Points, in no order, along strands that fork, close into loops and pass close to each other.
In the rows, zero is written as 128.
Two points are linked if the straight distance between their rows is under 102. Some points are linked to none.
Saf: [181  56 151 109 125 139 111 183 111 104 169  72 103  99  93 131 102  98
  78 154 131]
mobu: [102 107 201  94 146 109 136 145 201 113 112 143 135 128 124 136 134  77
  98 160  93]
kobim: [166 162 116  97 154 123 124 104 151 165  86 158 122 167 157 107 115 111
 123 123  80]
fozo: [106 119 138  68 174  59 132  90 139 138  94 108 143 146 111 155 104 107
 144 141 129]
sed: [ 99 103 116 124 160 131  67 141 144  81 114 102 139 118  83 153 105 128
  64 175 138]
modap: [136 127 134 104  79 112 122 124 188 158 179  81 105 189 136 151 128 102
 118 112 162]
Tisuk: [ 93 101 171  66 195  62 130  91 137 122  80 158 164 126 133 161 130 102
 157 143 146]
nad: [ 83  73 106 107 116 150 108 151 167 106 134 193 154 136 149 139  98 140
 134 164 140]
dema: [163  70 150 101 147 134 166 170 166 156 147 167 114 143 173 130 113  83
  84 135  77]
bovil: [167 128 174 115 155 120 122 149 106 173 131  91  97 116 128 105 113  82
 129 138  87]
reriz: [146 155 171 127 148  75 136 151 129 157 111  78 106 150 112 117 162 161
 123 140  97]
Nozev: [156 106 129 114  58 127 120 163 163 146 180  73  91 161 161 134 133 126
  79 113 182]
baz: [112 144 148 108 158 117 102  58  59 173 134 141 138 138 194 114 160 138
 165 123 116]
fazon: [125 136 123 130 106 174 119 138  86 145 144 114  94  91 164 116 141 120
 133 108 125]
Biza: [ 81 113 139 130 158 113  70 163 145  96  97 131 155 122 110 136 136 180
  90 180 140]
Forup: [159  75 169 171 136 151 150 155 195 113 151 163 136 135 119 112 134  97
  93 133  99]
Sodo: [ 80 127 159 136 149 123 136  76 151 106 157 100 162 103 126 213 143 105
 172 117 201]
bop: [171  65 159 175 119 152 176 156 181  99 164 149 164 116 108 139  86  68
  82 137 133]
Fogem: [ 60 164 124 100 104 128  71 100 181  88  85 152 146  81 137 156 120 145
 145 144 202]
Foru: [163 183 115 124 150 102 128  94  69 127 106  70 115 123 100 145 143 110
 152 114 104]
lata: [185 169  64 147 104 107 168 119  94 143 139 103 132 184  87 127 119 136
 144  97 122]
vun: [158  65 143 145 137 156  85 167 139  91 205 131 166 113 119 143  86 104
  53 163 144]
bana: [117 208 137 131 107 128 120 108 121 142 107 126 106 136 151  95 150 154
 143 111 108]
biba: [ 91 166 162 108 140  71 122  57  63 166 163 124 127 150 188 123 180 151
 191 102 146]
dumet: [107 156  98 131 145 138 144  94  50 136 109 142 139  99 136 107 158 151
 171 121 103]
gunib: [154 117 146 157 154 164 110 174  62 100 117  97 127  74  86  86 121 118
 120 158 106]
dira: [ 90 134 136 176 137 122 115 155 125 114 115 124 123 119 109 119 181 207
 139 138 136]
sinub: [164 121 132 183 143 150 132 151 110  83 107 118 131  90  68 122 119 147
 133 143 123]
bugar: [174 137 160 124 160 159 130 117  79 173 135 123  87  78 171 105 124  83
 127 119  81]
tigas: [221 150 128 150 124 122 165 168 130 130 129 119 135 136  90 102  96 101
 104 121  94]
Pon: [189 136 139 181 107 154 180 181 145 144 128 142 138 120 121 100 120  95
 113 112 125]
nunon: [ 62  77 127 114 104 110 114 136 149 115 133 205 166 146 166 125 113 194
 160 140 138]
Kos: [191 140 120 127 183 105 144 107  68 138 124  90 104 102  79 148 107 115
 160 130  83]
Bota: [116 150 163 137 134 150  95 159 102 109  95  85 123  55 105  88 128 109
 116 132 109]
zagek: [126 200 130 106 129 106 107  77 111 129 118  55 104 113  99 152 134 127
 155 105 151]
teku: [112 113 150 131 125 145 179 113 178 129 130 182 142 131 130 146 134  93
 148 124 113]
Favig: [ 98 119 126 105 146 123  99 114 111  90 105 101 114  83 135 164 118 125
 124 156 164]
vive: [161  93 137 165 147 156 187 137  84 145 150 167 116 120 139 111 119 115
 155 114 106]
Mek: [175 148  35 137  67 182 155 117 132 118 114 184 143 137 129 106 105 119
 126  98 142]
kovo: [117 198  92 119 102 159 132  99 151 107  95 177 128 105 134  99 115  89
 145 114 144]
Lurap: [136  42 106 120 103 156 131 176 153 122 171 139 114 128 183 144 110 100
  63 139 169]
bigol: [198 177  76 137 123 115 150  99 116 151 152 129 125 235 133 116 119 134
 142  90 122]
gutap: [188  90 132 147 126 139 121 196 124 102 133  89 117 109  80  97  95  87
  51 151 100]
viv: [196 178 110 152 141  89 171 127 128 159 139  93 130 170  59 143 112 120
 162 104 126]
dekuf: [119 101 111 118  83 103 176 139 159 153 132 183 148 219 115 149 141 169
 157 115 115]
Revo: [101 155 185 151 129 133 102 163 175 100  95 127 128 113 124 106 151 109
  86 139  98]
renor: [ 96 159 130 130 132 148 148  75 142 128 140 113 125 111 130 160 131 113
 167 107 192]
nipa: [ 86 163 157 114 101 107  79 160 137 140 102  99  84 140 160  94 167 163
  94 120 138]
Zafu: [ 84 100 110  97 131 140 111 108 131  97 102 158 150  82 125 150 108 107
 112 153 155]
Kaz: [149 133  81 115 119 122 154 107 116 135 131 126 110 161 106 132 124 147
 125 112 138]
kava: [115  89  99 148 139 140 141 125 142 117  88 205 148 127 112 111 139 161
 136 133  89]
daf: [120 122  93 185 125 144 132 164  70 125 113 144 118 115 120  86 155 188
 140 131  89]
pem: [182 111 171 117 140 122 157 157 153 192 150 121 106 174 166 123 117 105
 103 135  78]
zitul: [ 80 104 118 127 135 134 122  99 121 103 109 185 160  98 117 164 137 155
 160 140 149]
Tuku: [109 110 176 129 135 102 111 142 227  91 134 116 132 147 104 137 118  98
  67 153 120]
lizek: [144 109  85  85 153 100 138  73  69 169 149  94 106 153 151 150 104 106
 126 136 116]
nak: [128  91 135  95  87 154 118 176 167 141 162 111 105 132 145 145 134 117
  72 139 159]
meri: [109 206 179 138  96 106  98 144 150 155 119 120 112 132 165  94 182 163
 104  97 107]
fini: [104 139  93  87  69 157 104 122 170  94 133 181 153 140 160 121  84 133
 128 116 167]
Nopi: [115  61 145  84 116 144 137 169 146 144 126 161 127 133 152 115 130  98
  93 137  98]
gizar: [ 83 172 125 136 106 166  93 150 117 111  73 129 123  72 136  79 144 127
 128 128 104]
dad: [129 139 199 141 168 116 130 140 187 127 125 122 143 103 120 109 141  93
 102 136  79]
ganun: [145 170 113 169 121 140 136 172 102 141 121 114 110 131 112  92 150 167
 121 115  89]
vavu: [108  88 159 153 135  99 134 149  82 125 143 102 118 110 129 123 186 180
 143 136 134]
lib: [137 127  82 177 122 165 148 122 102 100 114 147 144 106  93 135 119 129
 151 128 131]
vinip: [162  96 148 158  93 164 147 186 175 122 142 128 127 126 140  92 128 105
  83 123 111]
besov: [ 90 171 105 150  96 154 101 143 123 108  68 154 144 114 134  87 156 181
 140 122 124]
Vozag: [114 161 133 100 104 125 121 102 182 138 160  61  99 141 129 178 113  92
 126 102 184]
kinib: [140  99 159 147 148 158 196 111 131 152 169 154 145 110 142 160 116  89
 149 106 109]
Liked: [164 170 157 154 145  95 149 130 124 169 142  87 108 168  92 151 135 145
 159 117  93]
sula: [118  99 117  64 152  90 124 106 128 163 133  89 104 136 127 161 103  88
 120 146 118]
Vok: [195 126 133 169 123 117 140 188 115 104 116  94 114 131  54  88  88 120
  96 135  82]
memu: [178 149  96 106 120 111 145  86 114 161 169  76 128 169  90 169 103  79
 142 121 161]
ledig: [166 141  45 123  98 136 162  87 139 128 117 175 143 173 112 133 118 151
 139 106 142]
magez: [116 129 154 151 120 159 141 113 119 135 157 115 116  76 139 159 133 110
 140 116 156]
Fef: [ 66 124  66  96  93 120  97 117 141  88 116 184 145 131 154 120  79 166
 146 132 166]
zege: [ 94 135 115 101 117  77 114 110 128 136 116  97 127 143 110 155 136 164
 145 133 157]
mogan: [133 153  71 125 104 172 154 113 147 101  93 199 170 119 132  88 111 109
 135 113 112]
zegi: [176  29 153 146 110 147 128 177 126  99 192 114 137 132 106 141  95 106
  67 150 130]
Pimak: [145 212  99 153  96 140 115  98 131 133 127 106 110 148 122 113 129 127
 141 101 149]
foroz: [ 60 123 112  97 142 114 121 120  78  95  86 120 127  90 130 128 146 163
 138 142 151]
bepup: [120 178 105 126 153 104 119  52  66 164 147  95 118 169 132 125 145 142
 167 106 134]
mab: [ 82  71 131 123 101 103 162 127 146 155 136 184 145 181 156 141 140 182
 157 130 126]
zam: [114 141 141 140 149 135 145  87  67 170 137 162 122 102 169 118 171 151
 170  95 116]
ripad: [107 135  92  82 159  88 132  61  54 138 135 108 104 162 139 123 136 136
 145 138 103]
sunus: [187 157 127 148 170 145 138 107  66 158 116 117  99 114 135 115  92 108
 147 121  73]
gos: [189 146 154 132 148 113 113 128 157 194 138 102  99 209 179 117 122 118
 127 110  96]
roni: [138 153  62 101 117 131 148  77 104 132 161  96 125 162 125 137 110 102
 154 116 160]
Lub: [110 127 152 139 131 122  89 163 205  92 138  76 131 147 102 154 126 145
  92 137 154]
gek: [ 98 117 114 116 156 170  57 157 132  82 153 112 125  65 122 152 108 123
  72 180 154]
Korok: [168 126  94  95 126 116 140  93 139 150 115 193 135 220 181 107 114 116
 124 116  80]
Saso: [105 119  58 138 139 135 134 124  54 117 110 137 117 114 125 118 134 175
 140 130 103]
tebir: [192 174 116 115 136 111 135 105 109 185 165  94 111 199 153 123 115 132
 128 114 111]
Sataz: [ 76 147  91  86  95 126  54 140 157  82  87 173 154  92 154 118  82 152
 143 148 192]
godup: [120 113 119 170 142 155 172 119 147  99 106 176 152 131  92 155 128 131
 163 119 108]
nufor: [104 147 123 119  64 187 107 137 204 106 122 168 136 115 147 127 106  96
 119 111 171]
tuvo: [156 143 198 126 186  75 131 129 111 156 111  83 116 102 121 122 142 121
 142 146  73]
Tuvor: [118  45  99 114 118 149 111 155 158 106 144 162 127 151 152 129 127 120
  94 140 129]
molaz: [164 109 132 142 108 128 144 111 131 140 174  72 115 136 100 173 104  82
 133  99 165]
kori: [ 81  95 143 103 155  93  89 144 120  88  65 122 148  89 128 117 156 169
 126 168 163]
Guf: [ 84 172 109 124 103 165 104 110 170 112  91 153 130 102 118 130 125 124
 135 124 173]
fite: [105 137  90 126 123 159 125 169 118  99  68 187 137 114 112  93 131 155
 116 124  94]
Riked: [111  87 163 138 149 163  93 169 134 102 183 116 146  63 110 158 105 107
  88 167 157]
luzo: [124 119 109  81  97  89 149 105 140 153 132 179 147 208 154 119 119 135
 169 110 106]
sugu: [106 169 147 144 130  75 127  75  90 169 139  94 151 160 131 128 188 155
 182 110 154]
nudor: [108 146 139 135 116 121  99 174 166 111 103 100 112 140 119 118 152 148
 103 135 137]
vef: [ 89  92 145 160 147 100 146 110 100 126 155 125 167 113 117 148 192 186
 165 121 170]
Zere: [141  85 113 146 108 178 164 147  81 150 149 127 113  91 155 113 108 118
 131 121 112]
rosim: [115 100 136 210 131 127 118 186 112 108 115 151 138 118 108 103 172 200
 119 133  91]
kika: [165 151 152 132 100 140 130 137 171 114 171  76 102 104 122 172 104  77
 128 116 166]
Moni: [ 86 104 184  90 182  37 125 107 119 122  97 117 166 112 131 132 157 147
 141 144 162]
Bozam: [ 86 101 114 154 156 145 140  95  86 130 137 166 155 101 139 146 165 192
 172 122 157]
Nubu: [109 197 133 143 147 121 100 105 114  90 105  77 121  68  93 145 140 149
 165 121 168]
gadi: [100 123 152 132 118 157 148  96 107 176 136 191 122 114 206  96 163 119
 148 116 107]

How many points has the smallest loop of links through each point below? Write 0 if it is on no loop.
kika | 18
Guf | 6
kava | 9
Tuku | 6

A fork is a point with three links, a tip a point with one. Leave the first point through the second and follow the links. Name the first fork or tip that comes.
gutap, Saf | daf
Favig, foroz | bop
lata, viv | Nubu
zam, baz | Moni
Moni, Tisuk | zam
Kaz, roni | Tuvor
Lurap, nak | Kaz
Foru, Kos | lata

Name the points in between on the shortest way along the links from the first point to the second, in order.
bigol, fini | lata > Kaz > ledig > Mek > mogan > kovo > Guf > nufor
zegi, biba | vun > Riked > gek > sed > Biza > kori > foroz > Favig > Zafu > zitul > Bozam > vef > vavu > dira > rosim > daf > Saso > dumet > zam > baz
tuvo, Lurap | reriz > Liked > viv > lata > bigol > tebir > gos > pem > dema > Nopi > Tuvor
sinub, Sodo | lib > godup > teku > kinib > vive > Zere > fazon > magez > renor
mogan, modap | Mek > ledig > Kaz > roni > memu > molaz > kika > Vozag
